Points on a hilly landscape, in no order, each with its height.
A climber steps from a point to the highest of its 2 nearest points, and stops where none of them is higher. Distance is the straight distance between rows; heights are no part of it.
J_670 h=274: [  2  16  21  27  16 -67  -9 -20 -12   0  16  14  37  -9  17 -61  12   3
  18  11   1  -5]
J_353 h=530: [-19 -18   8 -25  -4  -1   4 -17  -8  22 -19   4 -35   8 -12  -8 -15  -7
 -29  -5  14  49]
J_796 h=398: [ -9 -39  -3  41   7  -8  68  21 -15   6  27 -19   2  -6  -4 -17 -20  25
   6  14 -18  -7]
J_228 h=563: [ 19  26  -6 -10   6  10  28   3  21 -11  -8 -12  16 -47 -35 -24  52 -41
 -12  26  13 -19]
J_96 h=283: [ 14  23 -48 -24 -11  45 -28  -3  37 -12  15   7  -6  13  13  38  10 -11
 -10   8   1 -21]
J_361 h=42: [ 44 -33  21  47 -10 -11 -26  -6  -5   7  -8  30  -1 -13  -9  13  -3 -11
   0 -38  -3  -7]
J_202 h=358: [  9  -5 -17  29  24  16  47  33  10  -1   1 -23  13 -36  26  -5  -4 -27
 -19 -21 -12 -60]
J_235 h=635: [-16  30 -26  19  -4  18  21  -3   9   9 -10 -32   4 -20  -9 -10  26  -7
 -19   7  19 -20]
J_940 h=368: [-19  35  34  15 -44 -32 -40 -24  11  -8   6  -2  36  33  27  20   6  53
  25  19 -26  31]
J_182 h=436: [ 17  -7  16 -20   1  -1 -40  12  -4 -11 -15  23   0  29  11  26  -1  13
  34 -40  14  16]
J_329 h=435: [-24  34 -14 -47   9  -2 -31 -12  22  -6 -16  -2 -25  27  34   1  -5 -12
   7 -15  -6  30]
J_611 h=406: [ 14  21  26  -7  21 -25 -20  23 -25 -18  -5  -1  43  18   4 -30  22  16
  51 -15  15 -31]
J_88 h=639: [ -4  -3 -48  24  12   7  -3 -34  -4 -27   1   7 -25  -6  18 -28 -24 -23
  -2  18 -46 -12]
J_91 h=302: [ 24  28 -25 -24  15  13 -10   5  27 -14  29   5  15  -5  10   4  33 -33
   5  -9   5 -53]
J_782 h=172: [-26   5  14  44 -36  -8 -21 -34  30   1  16  15  -5  29  24  34   0  62
  12  25  -8  15]
J_694 h=242: [-14   4  -7  -8  -6  13   0 -10 -11 -12   0   6   2  26  -5 -15  12  42
  31  14  15   0]
J_455 h=691: [ 20  18 -27   6 -25  40  10 -13  38  38   6  -9 -26 -26   1  34   9 -39
 -46   0 -19 -33]
J_771 h=147: [-26 -28 -20  13  18  16  13  -8 -22  40  32   2  -1 -10 -18 -22 -27  45
 -13  19  22   3]
J_367 h=484: [ 31 -22  -8 -31   3   2 -26  34 -12 -13  16  11  20  14  -7   8  -6 -13
  38  -6  -7   0]
J_810 h=465: [ 31  47  33 -31   9 -31 -27  -8  12  -3  -9  24  21 -37 -22 -31  60 -25
   6 -16  21  -8]
J_916 h=588: [  0  -9 -39  -9  22  29   1 -20 -46 -32   0  13 -11   7 -10 -36 -13 -15
  -3  35 -31 -34]
J_461 h=814: [-13  -7 -26  13  16   6 -32 -21 -15  -1  24 -11 -16   1  23 -14 -45  24
  17  25 -30  21]
J_291 h=444: [  4  42   4  41   1 -39   8 -29  25  -3   5  13   2 -21  26 -11  16 -34
 -17  -9  -9 -20]
J_954 h=820: [ 13  -4 -13  24 -13  26 -32   4  15  39   7 -15  -9 -15  11  28 -11 -11
 -28 -20 -20  -5]
J_418 h=803: [-13  -5  32 -16 -37 -26 -21   4  20  29  28 -15  27  29  18  17  10  46
  25  14  -5  49]
J_95 h=218: [-39  16 -18  12 -25  13  11 -10  34 -11 -28   2 -21   1  18  31 -10   1
 -21   7  19  35]
J_977 h=535: [  5  20   4  19 -12 -34 -39 -38  22  19  10  17   6  -4   8  13  -2 -21
 -22   9  10  15]
J_324 h=638: [ 12 -14 -23  14  -2  22  41 -13  33  30  13  25 -45 -18  10  32 -14 -22
 -37 -25  -9 -28]
J_554 h=440: [ 41   6  49 -19  17   1  31 -11   5  -7 -16  11 -18 -19 -27  -4  54 -38
  -4 -31   0 -36]
J_208 h=437: [ 10   2  18 -11 -20 -20 -44   6   7  56  46 -10  25   9   9 -13  15  32
   7  -7  -4  15]
J_849 h=412: [  8  21  22 -25 -16 -16  -6  45  32 -18 -29 -13  18   9   4  47   0 -31
   7 -32   1  26]
J_957 h=744: [-17   7 -36  -8   5  47  29  -4  -6  19  -8   2 -22 -32 -36  -9   3  14
 -48   4  21 -41]
J_153 h=301: [-27 -27  -7  -8   6  41 -11  26  19  18   4 -28  -2  26  18  71 -48  26
 -40  25  21  32]
J_960 h=523: [ 17  -3  -6  -1 -11 -17  15  -7   4 -26 -15  24   6 -25 -38   2  24 -39
  -1  27  24  10]
J_471 h=669: [ -1   4 -24 -40  26  47  43 -18 -29 -10 -16  26 -29 -11 -35 -32  19  -8
 -36   3 -11 -58]
J_323 h=539: [ 31 -22 -12 -11  19  21  -6  16 -34 -29   3  14  22  -6 -17 -29   8 -22
  19  21   0 -46]
J_180 h=293: [-11 -21  16  37 -10 -40  40   6  -2 -20  17  -1   5  13   4  -7   2  17
  38   6 -18  14]
J_49 h=407: [ 38  -2  32   2  25 -28  17   9 -14  17   5  -5   8 -39 -19 -21  22 -40
 -21 -17  23 -27]
J_910 h=341: [ 11  20   8  18  29 -35 -50  -3 -33   8  15   3  34  -5  16 -33 -13  12
  24  -6  29 -16]
J_543 h=379: [-12  19  23 -27 -37 -11  -3  -6  45   8 -33   7 -12 -10 -18   1  38   2
 -11  -9  17  51]
J_115 h=83: [-20  10 -15  29  16 -16   0 -30 -19  39  37 -19   0 -16   4 -39   0  20
  -9  31  20 -13]
J_864 h=442: [ 19  43  16 -27  28 -31  10  10  -7 -24  -7  -6  24 -12  -4 -36  47 -27
  31  -6  12 -33]
J_213 h=463: [ 10  12 -10 -28   7 -11 -18 -26  15  -4  21  40 -30  21  17 -21  19 -10
  13 -13 -10  -2]
J_172 h=430: [ -5   6  37 -18 -45 -12 -11   7   1   4 -28   1  22  25 -18  36  20   4
   3  10  30  46]
J_808 h=467: [-15 -19  10  21   1 -10  39  -9 -27  19 -14 -21 -28 -19 -20  -9 -15 -15
 -29 -13   8   8]
J_14 h=380: [ 24  -3   0   3  47  -3  34  34  -8 -19   3 -10  29 -44  -3 -27   4 -58
 -21   9  12 -56]
J_525 h=343: [-33 -15 -11 -21  14  43 -50  -1  30  13 -12  -8   6  30  36  43 -26  59
 -15  33  19  58]
J_892 h=408: [  4   7   6  11   9 -18  43 -22   7 -12  13   8 -23   5  16  -2  20 -32
  -5  -8  -2 -47]
J_223 h=13: [ 25 -24  24  34 -14 -40 -42   1 -19   0 -14  22  24  -2  -9 -10 -23  10
  28 -14  -9  36]
J_989 h=255: [-28 -10  13  20  -5  -2  -6  -5  21   9  -2 -11 -11  13  16  41 -43  28
 -18   3  20  48]
J_277 h=193: [-26  24 -32  51 -21  31   2  -8  16 -16 -17 -31 -16  -4  28  22 -13  29
  -7   4 -17   0]
J_396 h=196: [-18 -27 -30   6  29   3   9   6 -29  -9   0  21  17  -6 -15 -35 -18  43
  19  23  45   4]
J_973 h=139: [-10   3   8  63 -23   7 -16  -7  11  11 -11 -18   6  -2   6   5 -10  50
  11 -10 -10   8]
J_194 h=405: [-20  -3 -14   0 -26  28  15  21  -3 -11  12 -56  -1  30  14  30 -21   3
   5  15 -47  13]
J_369 h=237: [-23  -3   8  24   1 -22  21  12 -10  -7 -23 -22 -14  -3  15 -30 -10  16
  15 -31 -41  22]
J_691 h=417: [ 25  13  43 -10   4 -17  10 -22   4 -26  -8  10 -16  12  10 -17  42 -28
  19 -30 -36 -39]
J_34 h=475: [ 18   1  45 -12 -17 -12   6   2 -10 -11 -30  26 -15  -1 -37  23  24 -19
   4 -38  28   0]
J_409 h=492: [ 26  14   2 -49   8  -8 -19 -19  10  -2  -5  37 -20 -12 -24 -17  38 -38
   1   1  16  15]
J_919 h=438: [ 28   4  45  -7 -32 -23  22  33  14  -8 -16 -11  15  -4 -30  41  34 -23
   9 -32   2   9]
J_551 h=466: [-21 -31  13 -35 -21  10  -8   9  -3  19  24 -15   3  40  12  13 -21  43
  16  33   3  56]
J_631 h=389: [-34 -30 -24 -36  21  34  -9  17  -3  -1   1  -6   0  25  15  14 -56  51
   0  34  -8  59]
J_109 h=397: [  4 -13  -6 -53 -13  -9   8  34   7 -12 -26   1   7   0 -19  19  -7 -37
  -2  -4  11  52]
J_855 h=801: [ 25   6  24   3 -12 -22 -44 -13   3  45  27   7  21 -13 -25   5  23 -20
  -7   8  11   0]
J_924 h=536: [  0 -38 -25   4   0  32  12  10 -15   4  -9  14 -12   0 -18  44 -48 -15
 -35  -3  10  -9]
J_164 h=409: [-20  26 -16 -22  -2  15 -20  10 -17  -5   1 -39  -9  23  23  13 -19  -5
  10 -19 -24   1]
J_662 h=623: [-27   3 -20   8   7   0 -32 -10 -38   9  -8 -33  -3   3  -7  -9 -47   9
  -4  26   8  44]
J_498 h=75: [ 14 -33   5  42   6  13 -13   0 -13   1   4   8  -5  -3   6  -8 -12  29
   9 -23 -24 -31]
J_674 h=448: [-23 -23 -23 -36 -10  19  46  39 -20 -18   4 -31   2  24 -16   4 -29  -4
  -2  14 -25  17]
J_33 h=329: [  4  26 -19  -1  39  -3  14  49  16   5  30 -20  32 -14  25  -9   9  -5
   9 -14   8 -53]
J_185 h=586: [  5 -18 -17 -18   9   1   2 -22  11  25  22  29 -35  -9  -4  16 -23 -28
 -35   0   7   8]
J_922 h=634: [ 14  16   7 -22  30  39  27 -20 -21 -45 -28   9 -34  -2 -13 -21  29 -32
  -6  -4  -2 -66]
J_537 h=491: [-21 -45 -21   3 -18  45  44  35  -3 -16 -10  -5 -14  12 -15  45 -43  18
 -17   3 -19   6]
J_689 h=336: [ -4  -5  25  -4 -11 -16 -35  -4  -6  -1  12  36   8  36  18   6   3  59
  52 -17   6   5]
J_881 h=234: [  3  -5  35  26   8 -45  15  13 -10   9  -9 -17  18 -20  11 -69  20   2
  11 -23 -26  -2]
J_590 h=512: [ -9 -11  15  -9 -22  -2 -21 -10 -46  -6 -27   1  10  24 -16  17 -23   8
  25  33  29  46]
J_616 h=513: [-18 -35 -26  20  19  23  61  12 -20 -31 -12   7 -10  -9  -8 -34 -17  17
  -7   4 -26 -35]

Two climbers start at each pair of points below. Name the first point that both come to, or write -.
J_223, J_180 | J_916
J_689, J_369 | J_916
J_989, J_194 | -

Write out the way that a climber takes from each point below.
J_771 | J_396 > J_694 > J_689 > J_182 > J_367 > J_323 > J_916 > J_88 > J_461
J_674 | J_537 > J_924 > J_185 > J_324 > J_455 > J_954
J_361 | J_498 > J_973 > J_277 > J_95 > J_989 > J_153 > J_525 > J_631 > J_551 > J_418
